A landscape with many valleys, sampled at points; each row gives a point and its height.
From any point a ball rolls to the lowest of the 2 points nearest to it. It stops when none of these is lower. Distance is the straight distance between rows; heights are no part of it.
vitu h=5.50: [ 13   7  -6  34  -3  -7  50   1  12  46 -31  87   1 -31  18   8  20  15
 -23   6   7  18  21]
pavig h=4.41: [  5 -33 -57 -29  58 -45  10   6  58   7  17  77  16  13  15  17   0   5
 -24  32 -15  24 -36]
palus h=3.33: [ 17 -25  41 -30 -26  13   4 -13 -47 -31  62  -6  16 -37 -25 -40  -5 -11
 -23  -7 -18 -47  21]
vagan h=4.46: [-51 -16  -6 -21 -34  15   8 -19  10  -4  31   3  16  -6   2  -5 -29   9
  28  21  25 -50   2]
Pur h=1.33: [ 10   6 -27 -46   1   0 -15  54  25 -25   4   4 -21   4 -14 -25 -28  28
   4 -13 -47   5  13]
tur h=3.15: [ 15  26 -26 -13 -35  22 -68  28   2 -13 -32 -46 -27  10 -37  31 -15  20
  43   2  30   3 -18]
dobo h=1.21: [ 11 -14  15 -34  17  -4  19   1 -12  19  -6 -17  14  -8  30  -1  42  78
  -5   8 -17 -58  45]
bot h=0.94: [ -5  -2  10 -23 -20  11  16  20 -17 -29   6 -52   7  18 -21 -56  -4 -14
 -24 -44 -54 -61  15]
kilob h=5.97: [ 15  24  35  32   9  37  11  -3 -12   8 -20   5 -21  10  42  13  22  16
  36   9  36  10  15]
Gotis h=5.11: [ 21   8  38 -38  33  47 -10  19  63 -21  12  -1   8 -10  50  11  15 -35
  11  41   4 -24  47]
nituz h=3.32: [  8 -27 -16  -7  34 -42 -19 -46  13  13  37  43  45  -4  -3  23 -24 -60
  -6  22  11  49 -16]
zefos h=2.89: [-36  -6 -10 -26  14 -19  -4  -7  35  17 -23 -21  39  59  19   1 -38 -10
   0 -17  45 -35 -17]
lib h=2.71: [-32   4  -6 -34  17  13 -16   2   6 -14 -31 -63  -5  53  17   4  12  -2
 -10  -3  15 -51   4]
Vavit h=2.25: [ 11   3  18 -46  -6  17 -24  28 -17 -33  47 -38 -11 -13 -32 -35   3  -8
 -17 -17 -22 -45 -19]
Pimup h=2.29: [-14 -25  39 -45  43   5  19 -15  26   0   3 -15   1  -4  38 -11  39  24
 -26  32  26 -42  27]
muz h=5.61: [ 17   5  16 -13  22  40  27   0  11 -28  24  -8  12  33  23 -29  12  -2
  42   4 -35 -29  10]
kefov h=2.67: [  2   9 -27 -24 -34  11  31 -21 -29 -23 -50 -11 -32  -2  26  10  28   5
  20  12  16 -44  10]
Los h=4.72: [-80 -14 -12 -13 -21  15 -10  -9   8 -39  42  -1 -10   0   7  -3 -35  -4
  17  21  28   0 -48]
Dediz h=7.33: [-48 -19  17  22 -11  -9 -15  -9  30   8  15 -34  24 -36 -53 -23 -31  -1
 -10  -2 -20  16  -3]
pokev h=6.22: [ 10  13  17  15 -30  -8 -26  29  -6  24 -19 -37  15   3 -53  -9 -22  24
 -11 -51   5  -2  20]
fuvur h=5.19: [  7  -9 -17   8  41 -33  12  -2 -20  34  -4  72  -6 -18  18   7  19  -7
 -33  11   1  60  -5]
puzub h=6.56: [ -3   7  36  40  -1   7 -15 -15  -5   8   3  33 -27 -67   5   5   1 -41
 -23  19  22  72  22]
dite h=1.38: [-44  -5  46  29  10   4  13  -2  -3  20  29   2  17  -2  14 -27   3  35
 -12  -8  19  -3   9]
sudib h=3.62: [ 10  -5  -7   0  23 -19   3 -33  35  32 -45 -37  27   8 -13  18  15 -33
 -26  13  41 -22   9]
vid h=5.78: [ 17  12  10   2   9  47 -10 -10 -24 -12  20 -17   5  27  35  10  28  32
  50   7  14 -43   1]
zakib h=1.15: [ 47   1 -15 -35  -2   4 -10  -6 -10 -13  53  54  17  -6  -2   7 -22  -5
  36   4  -6  13   2]
noto h=2.28: [ 16  19 -22 -22 -21  26 -52  55  23 -33  25 -19  -8  14 -41   6 -37   8
  34 -17 -23 -13  -9]
Gufe h=4.33: [ 57  14 -39 -22  29 -16  -8  20  38  14 -34   4   1  14  23  23  19  20
  17  15 -38  17  15]
nupur h=6.92: [-12  -7  45  40 -22   8 -24 -33 -14 -11  -3 -28 -24 -40 -33  19  19 -33
 -13  29  32  39  10]
morub h=7.21: [-26 -15  -2  33 -14  10  25 -30   0 -20 -40  -9 -60 -22 -12  -1  23 -53
 -11  31  35  33  -5]
veri h=2.43: [-29   3  -6 -27  -4   1 -19  42  -6 -49  45  13 -34  -9   1 -43 -20   3
  -4 -10 -50  26 -35]
Vub h=8.86: [-18 -15 -25  47   4  12  45 -38 -37  21  10  22  17  36  -9  21   6   9
  37  -5   8  -1 -38]
moked h=3.26: [-38   6 -41   7 -10  16  13  25 -17 -24  14  43 -32   5 -15 -24 -35 -11
   2 -21 -21  62 -42]
mitok h=3.86: [ 43 -20 -18 -45  45   0  24   9  31 -12  -4  17 -15  -7  25 -12  47   3
  17  37 -38   4  17]
kapav h=6.61: [ 18   1  36  27   2  -2  15  23 -15  20   6 -25  26   9 -66 -50   7  26
 -22 -56 -30   8  31]
luki h=3.41: [-20  11  19  25  -4  13 -48   6 -11 -43  66 -26 -10 -21  -4  -4  -9 -51
  15   1  -9  27 -52]
mefav h=7.67: [ 15  -6 -27  26 -28  -4  14 -17  17  18 -66 -12 -26 -50 -22  31  42   3
   0  26  -5  -4  18]
zab h=8.17: [ 18 -17  -1 -27  -4 -34   5 -26 -38  35  18   8  17   7 -35   1 -16  35
 -21 -22  35 -20   1]
nade h=1.93: [-33  15  33  47 -22  -9   3   0 -76  -5  -1 -19 -26  24  28   4  19  25
 -33 -20  -2  -9 -17]
tiko h=8.31: [ 38 -29  14   2 -17 -32  11 -21 -67  21 -19 -17  -9  20 -66  11  11   3
 -41 -40  41  -4   1]
poder h=4.14: [ 40   0   1   9  19  -9 -17 -11  28  31 -13 -20  32   1  -6  22  13  -8
  16   7 -12  -2  23]
muko h=2.66: [ 12   5 -19   8  33 -22  21 -12   5  13  21  53  31  40  34  11 -34 -53
   8 -18  -8  43 -12]
zite h=6.21: [ -3   9  55  25  16  24  -6  -1  31   8   4  31   8 -21  36  16  -6 -14
   2  16  46  35  33]
pov h=8.65: [ 27   6  -9  26   6  25 -17  10 -10   7  22 -28   8   5 -96  -8  13   1
   3 -20  26  16 -37]
bonum h=5.38: [ 24  -4   8 -39  11  52  -2   3  43 -18  37  11  23  -2  22   2 -13  -3
  58  38 -18 -26  41]
sefe h=4.07: [ -1   7  -8 -18 -44  29 -50  -3   1 -30  -6 -49 -31 -40 -27  15  12   3
  21  40  -9  11   0]
lide h=2.64: [ 31  12   3  -4 -16  21 -26  -7  -8 -46  44 -11   0   6 -29   1 -25 -81
  18 -10   8  12 -35]
ruk h=1.87: [ 36  11   1 -30  -4  28 -14  11 -30 -52  81  33 -15  14   1  -7 -20 -28
  37 -16  16  -9 -34]
vegu h=7.80: [-36   2 -27 -41 -27 -16 -19  40  53  13 -16  42 -20 -15  17   9 -36  45
  -7  21  15  11 -12]
kupo h=8.07: [ 16 -30 -31 -38 -19 -53  31 -40   1  31   7  51  41 -15 -24   6 -33  -4
 -28   1  16 -23  10]
Basor h=4.42: [  3   5   7  10  53  -7   0 -21  10  -7 -13 -22  -5   7  66  22  55 -16
   4  34 -38  12  -1]
kove h=7.00: [-11 -23  -1 -12  16 -20  20   8  11   5  30 -21  38  -6 -57 -47 -19  10
 -27 -29 -54   4   7]
kimer h=3.00: [ 22 -32   8 -38  27 -29  20 -25  24  15 -28  -2 -11 -16   6   0  47 -16
 -50  37  40 -38  16]
Talet h=4.05: [-13 -26  -8 -41 -28 -10  18 -35 -34 -25  39   7   4 -18  -5 -13 -14  -6
  -9  13 -11 -23  -6]
bofe h=1.01: [-11  17  -2  10  -4 -25   8 -14 -41  -6 -30  -9 -16  37  61  15 -11 -20
 -18 -28 -17  -2 -18]
Mose h=6.03: [ 12  27  31  17 -25  -4  24  27 -15  22 -54  -3  -5  10  29 -16 -11  20
 -20 -50  -9  -9  54]
susud h=3.56: [  9  -6  17  28 -33   1 -17  15 -53  -1  27   8 -17 -36 -36 -17  -1   7
 -22 -24  -9  31 -10]
zibe h=2.52: [-46  -3  50  45 -29  -1   0  14 -45   1  58  27   4 -28 -18 -25 -32  33
 -18 -32  -1  13  -3]
mema h=8.78: [  6 -11  -6  68   7  26  22  -9 -46   3  17  -2  -3  28 -67  -9  27  -4
  20 -22  26  10 -63]
Pap h=4.13: [-39  -6 -22  53 -30   9   3  14 -22 -10   1  10 -32 -41 -33  -8   1  21
   3  -3 -16  61 -23]
veruf h=1.82: [  1  31  13   6 -15  -7 -17 -11 -20  -1  -4 -18  28  48  40  16 -44 -20
  26 -34   0  -7  -4]
filem h=2.20: [ -8  10  13   1  28 -21  10  -5 -34  28 -20 -29  15  42  34  13  24  64
  -8  -8 -12 -33  -4]
suv h=3.29: [ 22  -3 -35 -49  -3  26  13   8  24 -32 -31   3 -41  -4   2  -4  25 -14
  41  48   3 -17  12]
Lil h=3.99: [ -2 -38 -40 -38  52 -43 -23 -22  34  -3  42  21  16   2 -10  27  -2  -6
  14  49 -13  31 -35]
komog h=2.41: [-18  25  -4  22  -4  19 -35  14  14   4  -6 -32  26  70  -7  13 -40 -14
  30 -40  42 -10 -33]
zuki h=8.48: [ 63  10 -16 -14  -2 -15 -16 -10 -41   2 -10 -22 -16  20 -64  -3 -10 -22
   0 -29  15  15 -25]
Bako h=4.74: [ -7  24   4  27 -38  41 -17 -10  31 -16 -29 -65 -14 -23  -6  19  15 -24
  37  25 -10 -11  20]
rez h=7.70: [-29  13 -25  12 -13 -20 -12  11  70  23   0  49  34 -23  20  13 -35  -1
   6  14  -6   3   3]
Tobu h=5.15: [-14  -8  -4 -13  32  -5 -18  -5  -8 -13  17 -31   7  28 -16   9   5   2
  -7  -8   6  16 -52]
kavu h=7.90: [-16   9 -44  -9 -37  -9   1  20  33  32 -48   4  -3  -5 -13   4 -20  47
   2  -6   9 -14   0]
rusal h=4.78: [  8  25  23  -7  26   7  18   2  49 -19 -34  13 -12  -8  89   6  30 -42
  -7  45 -18  -7  25]
febek h=5.74: [  7   8  29  25  19  -6  56  14   9  42 -35  47  13  10  28 -15  16  25
 -29 -26  31 -17  54]
Rekim h=7.44: [-13 -23   9  41 -13 -21  41 -38   2   3 -54 -22 -25 -34  -9  18  60 -40
 -40  33  -4  12  16]
fek h=7.57: [-28   0  -7  38   0 -28  -9  -1  61  26   0  -1  51 -26 -15   2 -21  22
  -3  -1 -56  15   9]
Fulug h=2.00: [-27 -13 -25  -7   0  -1  15  13  18  -6 -30 -54   6  21 -19 -26   2  12
   3  -7 -38 -49   5]
sagi h=2.03: [ 37  11 -16 -16  -2 -18  10 -27 -51  -9  22  63   3   4  47   6 -41 -34
  12 -16 -20  40  14]
Robul h=5.14: [ -7  43  16  26 -27  33 -39  30  17 -15 -41 -48 -13   9  35   8 -19 -12
  31 -11  -8   0  24]
kis h=4.80: [ 12  -9  -6 -16  59 -24 -18 -18   2   6  -6 -26 -14  16  23  28  40  11
 -18  25   6  37 -31]
vemer h=1.88: [  2   8 -15  15  -3 -27  27  -1 -11  17 -70   5 -36  10  47  20  17   3
 -26  -3  10 -22   3]
Biki h=4.79: [ -8 -22 -50  16  69 -28  34  26  35  24 -13  93  16 -15   7 -12  21 -17
 -44  30 -36  57 -26]
Vamun h=5.45: [ -5  38  35  16 -38  26 -48  38 -13   8  -5 -21   8   1  33   9 -19  55
  20 -27  11 -23  29]
Vurel h=2.40: [-35  -5  48  30  18  10  29  10 -48  -4  15   6 -26  16  -7 -28  24   1
 -39 -25  28  17 -11]
Pas h=5.77: [ 24  24  22  54 -32   4  -4  19 -39  20 -18 -10 -16 -15  13   1   5  57
   8 -31 -23   2  34]
damo h=7.99: [ 14   0 -45 -17 -46 -24  14 -17   2  47 -32  39  22 -28  -9  26 -26  17
   8  -6  45 -38  16]

Where does a ball stop that starts at each point below?
Pas -> Pur
Mose -> zakib
Rekim -> Basor

Call two points neighbours if one is among the 2 nearest of the other. Go from one point of each pair to the other, from neighbour to neighbour, staying as low as possible. Name the highest point that can't be avoided.
bofe, dite -> Vurel
Pur, bot -> Pap
bot, dite -> zefos
